A landscape with many valleys, sampled at points; each row gives a point and its height.
From any point a ball takes the steepest step (drop divided by distance) to one of its 2 nearest points. It stops when none of these is lower. Distance is the straight distance between rows; heights are no part of it.
givi h=21.9: [  8 -16 -11 -13 -13  12 -27  -7  16   9  -4   8 -12 -34  -4 -11   1  14
  12 -12 -11  24  28  -2  16  13  -1  24  18  -6  21  11  -5  -3  -5   7
 -28  14  10  12  -2  24  -5  -1   7 -11   4 -17  -8 -14  19 -27 -15  11]
kedu h=46.4: [ 15   0   9  -8   3 -16  -4  -1  21  -1   8  -1  -7  -6  14 -22  13   3
 -27 -16 -33  -6  -2   9   2  19   8 -20  22 -10  14  11   2   3  14  28
  -3 -25  -2   7 -13   1 -10   6  16  -5  19  20  14  11   5  -8  -4 -12]
dud h=13.3: [ 12   0  12  -7 -21  20  -9   0  14   3   0   7   0 -21  12   0  -4  23
  -6 -22 -12   8  -3   6  16   4 -11   4   6  -2  18   8  10  -9   1   4
 -17  28   5  12   3  -3  -6   9   5  -5  -1  -6   6 -13   6   1   3  -4]
Rof h=38.2: [  5   7 -13  -5 -17  10   2  -1  17  -7   8 -14  20   4   9   1   3 -29
  -2  -4  22  -8  -3  -7  -9   6  -6 -13 -15   0 -22  -1   7  -4  -8   1
  -7  -5  -4 -19 -11   1 -18   4  -7  -9   8   9   4 -19  15 -13   8  -8]
Rotaf h=46.7: [-24  -8 -16  21  -8   2  -1   9 -24 -11  -9  -3   6 -17  -5  23  11  12
  15  26  33   6  -9  -3 -10 -25  -9  16 -12   9  16 -12 -24  11 -24 -25
 -14  27   4  10  19 -26  13  13  -3   2  -6 -32   1 -13 -26   2   3   7]
Vuka h=31.4: [-17   0   4  -4   4   2   5  -4  12  -5  13 -14   4  30 -24 -21  12 -15
  -2  -3  17 -14  14  -7 -12  16 -11 -18 -31  -8 -39  -8   1  10   2   3
  -5  -1   0 -17   3  13 -24 -10 -18 -11   1   1   5  -9  25 -14  -4   1]
bined h=53.9: [ -4 -18 -13   0  17 -12  11   6  -6   6  -3 -27   6  -7 -14   2   2 -23
  30  28  10  13   4  12 -30   3  17  12  17   3   0   1 -18  13   4 -12
  -8  -7 -12  -4  -5   8  23 -20  -8  -4   0  -9 -15  19 -15 -12   1  15]
vit h=55.6: [ 10  17  22  -2  -3 -10   0  -8  -8  -1   2  -5   6  -2   1   2  -1   7
 -11   1 -22  -5 -29  11  -1   7   0   4  14  -4   7 -10   7   8  11 -11
   6  -6 -14  15  -7 -21   6  -2   4  -2  17  12   8  13  -8  -4   0  14]
bedu h=31.0: [  8  -2 -11  -5   5   3   2  -7   0   3  -1   0   2   6  -7   2 -13 -21
  18   7  11   2  14  -5  -4   1   4  12  -4   1 -18   0   2  -5  -6  -4
   0 -10  -1 -11  -7  18  -4  -1  -6   4  -5   2 -10  -3  12  -6   0   2]
Zoti h=58.5: [ 13   2   2 -14  14 -17   7  -1  15   8   7 -20  13 -10   7   5  -3 -18
   9  12 -21   0 -18  21 -26   8   9  -1  35  -3   0  -5  13   6  14 -13
   6 -15 -16   2 -13 -12  15 -21   5  -6  12  15  -6  22 -20  -6   2   5]
betep h=26.9: [  8  -8  -7  -3  15   1  14  -4 -10   9  -4  -3  -5  16  -8  -2  -8 -26
  12   2   2  -4  22  -5  -8   0  15  -3 -10  -1 -19  10   0 -11   4  11
   4 -20  -2 -24 -15  34   3  -2  -5   9 -17   6 -11  13  11   6  -1  -4]
vira h=44.0: [-13  -7   1   1   4 -14   2   5   1  -7   9 -25  11  10  -6 -16  23 -14
 -14   8   2  -4 -11   4 -19  18   6 -17   2  -6 -10  -2 -15  16  11   4
  -7 -14  -3  -4   0  -8  -4 -13  -2 -13  22   8   9   5   1 -24  -6   8]
tus h=61.0: [-12   8  10   9 -18  13 -14  -5 -14 -12  -5  19 -10  -4   1   3   0  31
 -15 -10   9   3  -4 -11  27 -10 -12  12 -16   2  13  -6  -4  -5  -9  -9
  -2  25  13  18  17 -13  -4  16   6   0   0 -19   6 -16   3   5  -4   2]
nesa h=23.0: [-19  -1  15  12  -8   5   6  12 -18 -10  -2   0  -6   6   8  -4  21  20
 -24 -13   4  -6 -13  -3  10  -6   4 -20 -17   4  14   1 -13  -3  14   9
  -2  19  15  11  17 -13   6   7   6   1  -5 -12  14   2  -8  18   1  -8]
fadof h=17.8: [ 15  -5   5 -11 -22  15 -20  -6  19   6  -2   8  -6 -30   7 -11   0  21
  -3 -23 -13  14  14   2  20  15  -7  13   9  -8  22   8   2  -6  -6  11
 -26  17   8  12  -6   9 -11   9   6 -11   9  -9   2 -16  22 -19  -3   0]
rokim h=22.3: [ -7  -5  15   2 -18   1 -13   2 -23  -1  -8   1 -14 -15   8 -10  26  23
 -34 -10 -19  -2 -14   3  15   9   6  -7   6  -4  35  10 -21   1   9  17
 -18   0   9  24   2 -13   3  10  18  -8  10 -12  17   4   2  -6  -6   5]
pina h=68.0: [ 22  11 -13  -4 -11   3   8  -1   7  -2   0   3  12  -2  30  11  -8 -29
  -9  -8   0 -13  -8  -2  -4  -7   5 -16   0   3  -3  14  15 -21  -4  16
  10 -22  -7 -16 -18   3  -3  17   7   7  -8  19   6  -5  -4  14  13 -18]
sav h=30.8: [  2 -13 -13  -3  29 -13  12   4  -6   9  -1  -9  -6  13  -2  -2  -5 -26
   3  13  -5  -2  20   4 -17  -2  23 -11   5   0 -15  15  -2  -5  10  13
  11 -37  -5 -22 -16  30  12  -9   3   9 -14   8 -11  27  -5   8  -3  -9]
vitip h=62.6: [ 10  23  24   9  -3   7  -3 -23 -22  -5  -3  17  -7  23 -19  -7 -12   7
 -12 -11   2 -13  -2 -16  20   8  -4  11 -28  -5 -19 -11   6  -2 -10  -2
   8  -9  -5  -4  -7   8 -13   9  -9   8  10  10   6   1  32  -8  -6  13]
Zodid h=35.0: [ 28  10   8 -17 -22  13   1  -3  42   2  11 -13  15 -18  19  -9   5  -6
  -5 -29 -15   0  -9   5  -5  18 -11 -18   9  -7   5   2  20  -6   7  11
 -16  14  -7  -5 -18  -1 -14   1   1 -15  11  18  10  -9  15  -9  13 -10]
masi h=64.6: [  1  16  16   2   1   7  -4 -11   0  -7   4  17  -9  13  -9 -11 -12  14
  -3 -16   2  -4   8  -9  20   3  -9   6 -19  -2 -11 -10  11  -1  -4  -2
   6   9   5   1   5   8 -17   6  -5   7   1   0  -1  -9  23   2  -6  -1]
taf h=28.0: [ 12   1  22   1 -15  -5  -9  -9 -22   8 -11  -4 -13  -8   2 -12  19  17
 -32 -17 -32  -1 -13   4  10  19   9  -3  10  -8  29  10 -17   5   8  20
 -15 -17  -5  18 -13  -2   4  10  14  -6  19   5  15  13   6 -13  -3  15]
Moz h=28.2: [ -4  13  18  -5   0  11   2   2  19  -3  11 -11  12   0 -13  -2  -7  14
  14  -6   2   9 -12   8  -1   7 -15   5  -5  -1 -10 -24  14  11   8 -22
  -2  34  -4   8  11 -13   0 -18 -17  -8   6  -2  -7  -8   6  -7   3  10]
pavod h=27.3: [ -8  13  -6  15 -16  18   7  12  17 -13   6   1  22  11  13  24  -4   1
   5  -3  36  -6 -14  -5  -3 -24 -18 -14 -31  11 -20 -16  18  -7 -21 -17
  13  25   0 -16   8 -24  -4   4  -8   3  -8   3   7 -25 -11  24  21 -16]
molo h=30.6: [ -6  -7  -6   6  -3  16  13   5  -4   1  -3 -25  13   5 -14   4   3 -13
  26   4  26  10   5  -4 -17  -1   0   6 -21   4 -11  -5 -11   6  -1 -11
 -15  23  -3 -11   0  10   9 -12 -22  -5 -11 -15 -11  -4   3  -5   9   7]
nosan h=32.2: [ 25  13  12 -21  -3   9  14  -8  39   6  11 -18  14   1   2 -13  -2 -12
   7 -24 -15  -5  -2   6 -11  16 -10 -24   0  -5 -17  -7  32  -6  16   1
  -3  17 -14 -17 -17  12 -13  -8  -8  -6   0  24  -1  -1  14   0  10  -7]
mavip h=33.8: [  9   1  19   2 -18  -5  -8 -12 -23   4 -11 -14  -4   6 -13 -18  25  10
 -32 -11 -19   0 -11  -6   5  31   7  -8  -3 -10  11   1 -25  14   3  18
 -16 -22  -8   5 -11  -3  -1   1   2 -11  33  10  15   7  18 -31  -5  22]
tupa h=30.1: [-20 -17   7  11   2   4   9  14 -27   2  -7  -3 -13   2   1  -7  25  18
 -15 -14  -4   1   7  -4   9  -3  15 -16  -9   3  23  14 -22  -5  19  21
  -8  16  18   5  10  14  18  -2   6   1 -20 -23   4   9 -10  15  -7  -6]
Pepif h=44.2: [-18  -4 -10  20  -4  -5  -1   6 -36  -5 -10   4  -4  -5  -1  18   6   7
   3  22  21  -2 -12  -5  -1 -24   0  12  -7  10  15  -4 -22   4 -14 -12
   1   8   5  13  13 -16  15  15   3   8  -9 -22   4   0 -25  12   0   4]
Lavur h=29.7: [ -6  12  27   5   2  11  14   2  -9  -1   1 -18   8  16 -22  -4   3  12
  11  -5   3   2 -14   2  -5   3  -7  -2 -23   0 -10 -20   2  11  12 -15
   0  30  -8   2   7  -6  10 -17 -23  -4  -3  -3  -3   6   4   3   9  14]
fima h=39.6: [ -3   2  15   2  -9 -10   1  -4 -11  -5   3 -24  11  12  -9 -17  30  -3
 -29  -2  -9  -7 -20  -3  -7  25   4 -19  -7 -11  -5  -3 -17  17   8   9
 -12 -15  -9  -3  -7 -12  -7  -7  -3 -17  35  14  17   3   8 -30  -4  17]
bodet h=62.9: [-10  -6  19   4  15 -14  -1  -4 -20   1  -4  -3 -14  10 -17 -15   9  18
 -13  -1 -20   5   1   1   6  14   9   1   6  -2  12  -3 -16  12  18   5
   1  -7   0  13   7   5   9  -8   3   0   9  -2   2  18   4  -6 -14  16]
bere h=24.9: [ -4   1  14  -4   7   6  11   1   6   2   6 -14   3  18 -18 -14   4  -1
   8  -9   4   0   5  -1  -7  10  -4 -11 -20  -2 -20  -9   4   5  13   0
  -3  15   0  -9   5  14  -4 -14 -16  -5  -5   2  -3   0  15  -2   3   3]
temit h=60.3: [-20  18  11   9   9   6   1   7  10  -7   9  27 -10  19 -11   5 -15  32
   9  -4   9  -2   0  -4  20 -19 -18   9 -16   4  -8 -21  17   7  -9 -23
  27  31   9  10  26 -20  -5  -6 -11  11  -8  -7  -6  -9   1  23   2  -6]
nago h=43.1: [ 17  -1   6 -13 -10 -12 -17  -6  34  -3  13   0  -4 -14   8 -25  10   4
 -16 -13 -20   4  -4   6   6  23  -3  -1  23 -12  11   3   4   9   0  16
 -13 -17   0  13  -9  -7 -21   3   9 -17  33  16  15  -4  22 -27  -4  -2]
sakud h=60.9: [ -8  -8 -15   5  20 -16  -6  -4 -13  -6  -3  28 -20   8   0  -6  -8  -1
  -3   7   2  -3  22 -11  14  -8   8  12   5   2   0   7  -6  -5  -3  10
  15 -22  15   4   7  15  -6   9  12  14 -10  -4  -5   5   4   7 -18  -7]
leko h=56.9: [-10  -2  12  10   3  -7   5  -9 -31  -3  -8  -7  -4  34 -25 -19  22  -5
 -34  -2  -2 -17   4 -17  -1  19   6 -20 -30 -11 -17   3 -23  11   0  16
  -1 -27   1 -15  -4  10  -9  -3  -8  -3  17   8  17   8  19 -15 -10  12]
Bopa h=24.4: [ -5  -3  -6 -12   6   3  -9   5  29   1  12  -3   4  -9  -5  -4 -10   3
  19   1   6  15   8   8  -2   7 -11  13   8  -1  -8 -10  10   7   1 -17
  -4  21   6   7  16   0  -8 -15  -9  -8   3  -5 -12 -15   6 -12  -5   1]
vebot h=63.7: [ 14  -7  -8   5 -16  -3 -13 -14 -27   4 -16   6 -12  -4   4  -8  10  -6
 -21  -8  -8  -2  11 -12  11  14  15   6   6  -4  14  18 -23  -4  -8  27
  -9 -39   2   0 -23  17  -4  17  18   0  13   4   8   5  18 -19  -6   9]
ros h=24.7: [ -3   7 -11   4  -8   8   6  17  32  -2   7   5  22  -4  21  29 -10   1
  15   7  19  -4 -17   5  -8 -24 -23 -12  -2  11 -10 -12  27  -5 -16 -22
  15  27  -1  -6  12 -32  -1  -4  -5   2  -7   6   2 -21 -26  24  21 -17]
kisog h=52.6: [-13 -15  -2   2  10 -10   8  -2 -16   4  -7 -19  -5  32 -24 -22  24 -18
 -29   0  -6 -13  17 -10 -17  21  13 -34 -22 -12 -20  16 -20   7   6  24
  -1 -38   0 -26 -11  22  -7  -9  -6  -5   8   9  13  10  12 -16  -7   5]
Soz h=57.1: [ 21   8   7 -11  -8  -2   0 -11   4   9   0 -14  13 -13   5   6  -5 -11
   6  -1 -16   3 -19  12 -11  10   3   9  21  -2   5  -2   7   0   5 -10
  -7  -4 -17   4 -14  -9   7  -5   1  -6  11   9  -2   7  -3 -13   5  13]
lidu h=38.9: [-21 -22   1   3  16   0   8  22  -4   3   4 -12  -6  -7  -2   1  11  11
  15   8   0  12   1  11  -7 -12   6   0  11   7  17   2 -14   5  18  -4
  -1  27   8  12  19   2  25 -16  -6  -1 -26 -24  -4  13 -24  17  -1  -6]
medup h=65.2: [ 26   2   2   0  -6  -5  -5 -17 -22   9 -13  10 -13   0   9  -2  -5  -8
 -16 -11 -18  -6   9  -7  14   7  18   7   8  -4  10  19  -5 -13  -6  26
   1 -41  -7  -6 -28  20  -1  20  17   8   3  15   4  13  13  -2  -3   2]
luvu h=66.1: [ 16  20  24  -5   6  -1   0 -15  13  -2   5  18  -7   7  -5 -12 -18  15
   1 -16 -17  -4   1   2  18   8  -8   4  -2  -4  -7  -9  25  -3   5   1
  11   4  -4   4  -2   5 -15   5  -3   7   7  15  -2   0  19   3  -2   0]
kal h=70.5: [ -2 -11 -26 -10   3   5  10  10  27   1   9  -5   6   3  11  -5  -1 -32
  12  -6  17  -3  26   1 -14  -2   3 -24  -6   7 -19  17  12 -17   6  19
   0  -6   5 -27  -6  28 -11  -1  -3   2 -27   3  -7 -11   6  11   6 -25]
vigu h=53.3: [  7  13  23  -6  14 -14   9   0   6  -3   8  -6   2  10   5 -10   4   5
 -17  -8 -29 -12 -19   8  -4   6   4 -22   9  -7   0  -7  14   6  22   4
  15 -11  -9   4  -6  -9   3  -4   7   4  12  22   7  19  -9   8  -1  -2]
Vaf h=59.0: [ -6  -7 -26   7  14 -15 -13  -5 -24  -2 -12  29 -15  -4  -2  13 -12  -2
   8  25   5   1  13 -13  10 -20   3  28  10   6   8   2 -11  -2 -18  -4
  12 -20   9   8   8   4   3  14  14  13  -9 -10  -7   2 -12   4 -14   4]
Neka h=43.2: [-11 -18 -16  -1   3  -1   1  12  11  -5   2  10  -8  -7  17 -12  13  -1
  -9 -13   3   0  23  -3   6   0   9 -21   4   4   9  23  -4 -12   9  30
  -5  -2  21  -6   3  18  -8   2  13   2 -18 -10   1  -8   4  10  -6 -28]
zuvi h=40.6: [ -5 -14 -22  -1  -2   2  -3  11   9  -4   0  17  -3 -12  23   4   1  -2
  -1  -5  11   4  15  -3   8 -14   2  -7   5   8   8  19   0 -17  -1  17
  -1   4  17  -4  10   8  -5   9  13   6 -23  -9  -1 -14  -9  17  -2 -24]
kif h=61.2: [ -3  -9  12  -2  12 -10  -2   2 -19   8  -3  -4 -12  -8  -3  -4   4  12
  -7   2 -24   6  -3  10   2   4  15   4  20   0  21   7 -10   2  17   6
  -1  -9  -2  15   0   6  19  -3  12   2  -2  -6   0  22 -12   2 -10   9]
Domin h=49.9: [  9  10  16  -2  14 -23  -4  -8   6 -10   8  10 -11  14   6 -20   0   7
 -29  -9 -28 -15  -4   2  11  12   6 -13  12  -8  -1   1   8   8  11  16
  18 -34  -3   7  -8  -3 -15   9  14   5  23  26  12  15   8  -1 -11  -6]
Furep h=35.3: [ 14   5 -14  -5 -36  21  -3   0  12  -5  -2 -12  19 -11  21   6   6 -22
  -8 -14  17  -1  -5  -7  -3   6  -3 -10 -14   1  -2   8   0 -14 -11  10
 -18   0  -1 -14 -16  -2 -12  13   0 -10   6   3   7 -23  14 -13  15 -10]
gino h=55.7: [ -7 -13 -16   4  29 -19   7   4 -18   4  -4  -5  -8   5 -14   9  -7 -12
  25  33   5   6   9   6 -17  -9  16  20  14   5  -4  -5 -15  11  -2 -10
  11 -21  -6  -2  -5   6  21 -13  -4   7  -6  -6 -16  27 -17   4  -4   9]
nurid h=35.2: [-31 -18   4  11  19  -3  12  20  -7  -6   4   2 -17  11  -3 -10  18  21
   0  -7   4   3  12  -2   6 -16   4 -11  -6   6  12   3 -14   2  18   9
   8  28  19   5  25   9  15 -11  -2   3 -30 -27  -3   9 -11  28  -7 -18]
zem h=51.7: [-14 -21 -32   6  15 -10   1  11  -3  -6   0 -10   6 -10  -6   6   7 -20
  26  31  28  12  10   1 -23 -10   8  10   9   7   1  -1 -23  13  -9  -9
  -8  -2   4  -1   8   1  10  -7  -2   0  -7 -18  -9   0 -18 -10  -4   3]
renap h=59.7: [ -8 -13 -15   7   4 -13 -12  -9 -25  -6  -8   0  -4   4 -11  -4   5 -11
  -6  19  11   2   7  -8  -3   7  13  17  10   1   0   2 -28  12  -8   1
  -1 -32   1   2  -3   5   0   3  11   1  15  -1   4   8   5 -22 -16  16]
Zes h=57.6: [-19 -17 -22   7  27 -25  -7   1 -11  -6   3   3  -8  11 -16  -3   0 -12
   5  29  11   1  14  -1 -11   0  13  14  16   2  -9  -3 -21  18  -4  -4
  13 -33   5   0   5   5   2 -10   6   4   5   0  -3  17  -5  -9 -17   7]
nisog h=36.7: [ -8   8  -9  -4 -14  13   1  -2  21 -10  17 -21  20  16  -8  -5   7 -24
   3  -1  32 -11   3  -7 -14   8 -13 -13 -33  -6 -41 -12   9   3 -10  -7
 -10   6  -5 -25  -6   2 -24  -2 -18 -15   7   3   2 -22  23 -20   3  -2]
bodu h=41.5: [  4   6 -14  12  -9  -7  -1  -6 -32   3 -15   5   7 -15   3  30  -9  -8
  13  29  14  -4 -16   2  -9 -19  -1  21   4   8  12  -1  -7  -2 -23 -20
  -1  -8  -9   5  -4 -21  13  16   5  10  -2  -8  -3  -2 -27   5   7  10]
gisif h=57.7: [  3  22  16   2   0   1   2  -3  -5   1   0  13   0   4  -3  11 -17  14
   9   2  -7  -4 -17   4  12 -13  -8  11  -2   2   0 -15  20  -2   0 -18
  18  11  -4  13   4 -20   2  -1  -5   8   1   5  -3   2  -5  13   7   6]
vak h=14.8: [ -8   0  16   3  -8  -2  -1   9 -10  -7   0  -1  -7  -5  17  -9  22  18
 -36 -13 -17  -9 -19   5   7   3   9 -24   1  -3  23   8 -10   0  17  18
  -5   2  10  17   7 -15   4   8  16  -1   5  -3  18   8 -12   9  -2 -11]
zonor h=17.3: [ -6   0 -11  -4  -2  14 -20   3  21   2  -5  26  -6 -19   6  14 -24  24
  11   5   2  12  15  -7  21 -16 -25  24   8  -1   6  -2  10  -7 -19 -19
   0  25   9  12  24  -7  -6   6   0   1  -6 -13 -15 -27  -7   1  -5  -3]
dufas h=37.2: [ 33  16  14 -13 -26   9   2 -10  18   3   3 -19  18  -8  16  -7  12 -13
 -14 -26 -18  -7 -22   0  -6  18  -5 -18   3 -10   5   0  11  -2   6  11
 -13   0 -16  -6 -25 -10  -7   4   0 -14  18  22  13  -3  12 -14  13   2]
Gepe h=69.2: [ 10   4 -14  -8   4   0  14   4  15   0   6  -2   5   7  20   0  -7 -30
   0  -7   2 -12   9   1  -9  -4   8 -26  -2   3 -13  15  17 -19   6  21
  12 -20  -4 -23 -15  20  -6   7   2   9 -18  17  -1   1   1  18   7 -26]
pinap h=59.1: [ -1  19  25   7 -10   7  -6  -7 -23  -2  -5  13  -9  -4  -7   8  -8  28
  -6  -6  -8  -1 -17   1  21  -9  -7  14  -8   3  13  -7   6  -4   1 -12
   6  18  -1  19  11 -14   6  11   2   6  -1  -6   5   1  -2  11   2  13]
giki h=32.6: [ 14   4   0  -3 -28  24   5   2   5   1  -6  -9  17  -9  20  14  -2  -8
  -1 -18  11   1  -8  -2  -1  -3  -5  -9 -10   6   1   8   9 -16  -1   3
 -11  18  -3 -10  -9  -1  -1   8  -1  -3 -10   0   4 -16   0   8  17  -7]
Per h=20.1: [ -5   8 -11   5  -2   3 -12   7  11  17  -5  24   4 -16   2  34 -26  16
  24  26   3   1  -7   2   7 -27 -25  23  10   6   5 -10  18   0 -24 -33
  11  21  -2  14  18 -32   7   1  -7   8  -4  -6 -15 -16 -27  12  11   1]
kagir h=57.5: [ -2  -9 -21  -3  12 -11 -13  -4 -12   5  -9  16 -11 -14  -9  14 -15   0
  24  29   1  12   9  -1   3 -11  -1  35  23   5   8  -2  -5   4 -13 -16
   5  -9   0  13   7   0   7   0   6   6  -3  -9 -14   3 -13  -6 -11  14]
lig h=60.5: [  9  11  15   8  -7   1   0 -18 -26  -2  -8   2  -3  20 -13  -9   2  -5
 -20  -6  -1 -12  -5 -14  10  13   4   1 -20  -7 -12  -3 -10   2  -3   9
   1 -23  -6  -8 -12   8  -9   9  -3   3  15  11  10   6  22 -14  -5  13]
bife h=59.9: [  2 -10  -2  -6  18 -17  -2   3  -3   8   1 -10  -3 -10   4   1  -1  -7
  -1  13 -19   8  -5  17 -13   5  18   1  31   0  11   8  -4   5  15   3
   4 -21  -5   9  -5   2  16 -11  12   1   2   4  -4  24 -19  -2  -6   3]
viven h=20.6: [ -8  -5 -21 -10   2  11 -21   7  39   0   5  14   3 -17   2   6 -21  12
  17   6  12  19  19  -4   7  -6 -22  23   6  -3  -7  -8  10   0 -19 -24
  -5  25   8   6  23  -4 -12  -6  -5  -6   2 -10 -19 -32  -2 -12  -7  -3]
Nim h=37.3: [ 21   4  -2  -7  10 -13   4 -16 -10  10  -6   2  -1   1   1  14 -20 -18
  10  15 -13  -2  -5   8  -9   2  14  16  21   0  -8   0   8  -7  -4  -9
  13 -33 -17  -7 -22   0  10  -2   7   6   8  17 -11  22  -6   1   1   8]
sotar h=17.4: [  1  -3  14  -1 -15  24 -10   1  14  -2  -3  20  -9 -20   9   3 -10  42
  -5 -24  -8  10  10   1  32  -7 -16   9   4   1  21  10  14 -13  -3   1
 -10  42  11   9  14   0  -6  11   7   0 -10 -18   2 -19   3  14  -3  -7]
nez h=37.5: [ -6  -8 -10   5   9   1  11  12  -7   2  -1   4  -2   3   9   8  -3  -4
  12   2  10   2   6  -1  -2 -18   7  -2  -7   9  -1   6  -1 -11   3   5
   8   5   8  -6   7  10  11   1  -1  10 -28  -8  -6   3 -14  25   3 -16]
paval h=66.5: [  3  18  34  -5   7  -6  -6 -11   4  -5   8  11 -10   6 -19 -15  -6  30
  -6 -10 -24   3  -8   6  19  14  -7   6   2  -6   4 -18  12  10  14  -8
   8  10  -5  19   9  -5  -6  -3  -4   2  14   9   1   6  17  -4 -10  15]
viba h=49.2: [-23 -22 -24   9   1  -4   0  17  -4  -6  -1 -14  11 -24   2  13  15  -2
  18  29  25  14  -6   8 -21 -13  -2   5  11   9  17  -2 -23  12  -9 -15
 -19  22   6  11  19 -21  16  -3  -1  -6  -7 -28  -1  -7 -30  -4   0   0]
Vem h=66.7: [ 22   6   0  -4  -3  -2   3  -6  -5   5  -3   9  -3  -6  21   3  -9  -9
  -8 -11 -16  -6  -3   2   7  -2  10  -2   9  -1   8  17  10 -17   3  17
   5 -19  -4  -2 -16   9   0  16  13   9  -6  12   1   5  -3  12   3  -9]
kivi h=29.9: [  5  13   7   7 -20  28  11   1   2  -5  -4  -5  17   8   8  18  -8   1
   6 -16  26  -1 -11  -6   1 -15 -11  -6 -29   8 -14  -9  14 -13  -9 -10
   2  29  -3 -13  -2  -7   0   4 -11   4 -13   1   2 -16  -1  19  22  -5]
Fas h=39.3: [ 14  11  -3   3   1 -11   0 -13 -25   7 -11   7   1  -3  -1  24 -20  -9
  10  22  -4  -6 -15   3  -4  -8   6  26  12   4   0  -5   5  -3 -13 -18
  12 -25 -15   3 -16 -14  10   6   3   9   9   8  -5  14 -11   1   4  15]
zesep h=61.6: [  0 -16 -14   5  -9 -10 -19 -14 -27  -1 -14  -5  -7  -1 -11 -10  15  -9
 -16   9   2   8  11 -10  -2  19  17  12  16  -4   7  13 -37  13  -7  13
  -9 -42  -1  -1 -14  11  -1   4  16  -7  25   4   7  11  13 -35 -15  22]
bobar h=61.8: [-10  21   5  12  -9  16 -13  -2  -1  -9  -2  28  -5   5  -2  13 -19  29
  -3  -5  17   0  -2 -12  25 -21 -20  17 -23   1  -4 -15  11  -5 -23 -22
  14  26   7  10  20 -19  -9  12  -5   8   0  -8  -2 -24   2  10   1   1]
Birup h=20.2: [ -6   0  -1  -4   4   7  -9   9  18   9  -1  29  -9 -17   6  18 -23  28
  15   9  -8   9   6   4  20 -20 -22  18  18   4  12   0  21  -8 -11 -18
  12  28   6  15  27 -15   3  -1   0   9 -17 -11 -11 -12 -20  19   0  -6]
zik h=22.2: [ -1   6 -14   3   1  -4   2  11  17  13   1  12  14 -13  12  35 -18   0
  26  26   5  -4 -17  10  -8 -25 -18   7  13   9   3  -9  21   0 -18 -27
  15  14  -4   7  10 -36   9  -6  -6   7  -4   1  -8  -9 -35  17  16  -8]
fepuz h=40.2: [ 24   6  11  -8 -28  -1 -13  -6  13  -1   7 -10   8 -17  18 -11  18  -3
 -25 -16 -19  -3 -23   4  -1  18  -3  -4  15 -12  18   3  -4   5  -1  15
 -20 -14  -8  12 -21 -21 -10   8   9 -20  32  13  20  -3  14 -26   7   5]
Tek h=64.7: [-10   2  27  -3  11 -11   0   0   0  -4   5   2 -14   5 -13 -23  10  28
 -17 -11 -26   2  -4   6  13  16   1 -10   6  -4  15  -7  -4  11  24   7
   0  10   5  18  14  -1   0  -5   4  -1   9   1   6   9   8  -1 -14   6]
govi h=34.4: [ 17   2  -6  -7  17 -13  12  -7  -4   8  -2 -10   1   8  10   8 -11 -30
   0   7 -13  -6   1   6 -18   3  21  -7  15  -2 -12   9   8  -9   7   6
  14 -40 -16 -20 -26  14  12  -4   6   6  -1  20 -10  26  -7   5   2  -4]
dis h=34.5: [  7  -4 -29  -3  -1  13   9   0   8   2   0  -6  13   5  -5  12 -14 -37
  30  12  33   1  17  -8 -18 -10   1   9 -17   4 -27   0   3  -9 -17  -9
  -5  -3  -3 -28  -9  20  -3   1 -15   4 -19  -1 -14 -12   7  -2   9  -5]
rolaz h=21.8: [ -6   0  11  -1   6   4  -2   5   6   1   2  29 -16  -9   9   3 -13  31
   2  -8 -12   3   7   5  28 -15 -10   7  15   2  16   9  16 -11   1  -1
  12  26  12  11  23  -2   0   7   8  11 -16 -11  -3  -4 -10  26  -6 -12]
kadu h=33.7: [ -3  -7 -26   5   0  10  13   9   9  -1   3 -17  19   3  -6  14  -4 -27
  36  18  39   5   9  -3 -25 -12  -3   7 -16   6 -20  -8  -5   4 -18 -18
  -9  14  -4 -20   0   6   4  -6 -22  -1 -14 -11 -14 -11  -4  -1  11  -3]
rileg h=58.9: [ -2  21   8   3   9   8   7   4   8   9   0  28  -4   9  -8  22 -28  18
  28   7   1  -2  -4   2  12 -24 -13  16  -9   7  -9 -17  29  -3 -13 -26
  28  23  -1   5   6 -20   4  -8 -16  13 -10   2 -13  -2  -9  28  17  -3]
Nenaf h=48.5: [-19 -16  -2   3  18 -14  10   7  -8   0   2 -26   2  24 -15 -19  23 -18
 -18   9  -2  -6   6  -1 -22  14  13 -30 -10  -7 -12   9 -20  12  14  16
  -2 -25   1 -15  -3  12   2 -15  -4  -9   9   5   6  13  -2 -13  -6   3]
difeb h=29.1: [  8   4   9 -14   8  11  17   0  24   8   8 -19   9   6  -8  -6  -8 -11
  26  -8  -1   5   4   9 -14   6  -6  -9  -6   1 -22 -10  22  -2  14  -8
   0  22  -8 -15  -5  14  -1 -19 -16  -4 -11   9 -13   3   9   6  13  -1]
kile h=72.0: [-24 -17 -30  -2  23 -12   8  17  24  -6  16   3  -3  14   6  -9   4 -23
   8   9  21  -7  25   1 -18 -12   2 -21  -6   8 -19   8   1  -3   5  13
  13 -10  13 -15  11  17 -10  -8  -3   3 -30  -5  -4  -4  -4  19  -2 -30]
ranot h=33.9: [-15 -15 -10   9   5  10  13  14  -9  -2  -2 -13   2   7  -7   1   9  -7
  19   4  23   7   9  -4 -10  -9   3   0 -18   8  -5  -1 -16   2   5  -1
  -7  21   8  -7   9  14  11  -8 -13   0 -25 -19  -9   0  -4  11   6  -5]

Call two points neighbours if one is among the 2 nearest of the other. Go from one point of each pair to the other, from neighbour to neighbour, staying as low as possible. Name the highest point that can't be avoided.
Per and dud: rolaz
bere and Per: Lavur
Per and betep: paval
betep and molo: dis
vak and betep: lidu
Per and zonor: Birup

For each start below, name the point where the ball stops.
kif: bere
Rof: Per
medup: betep
lig: vak
Domin: bere
sakud: betep
Rotaf: betep
Vaf: betep
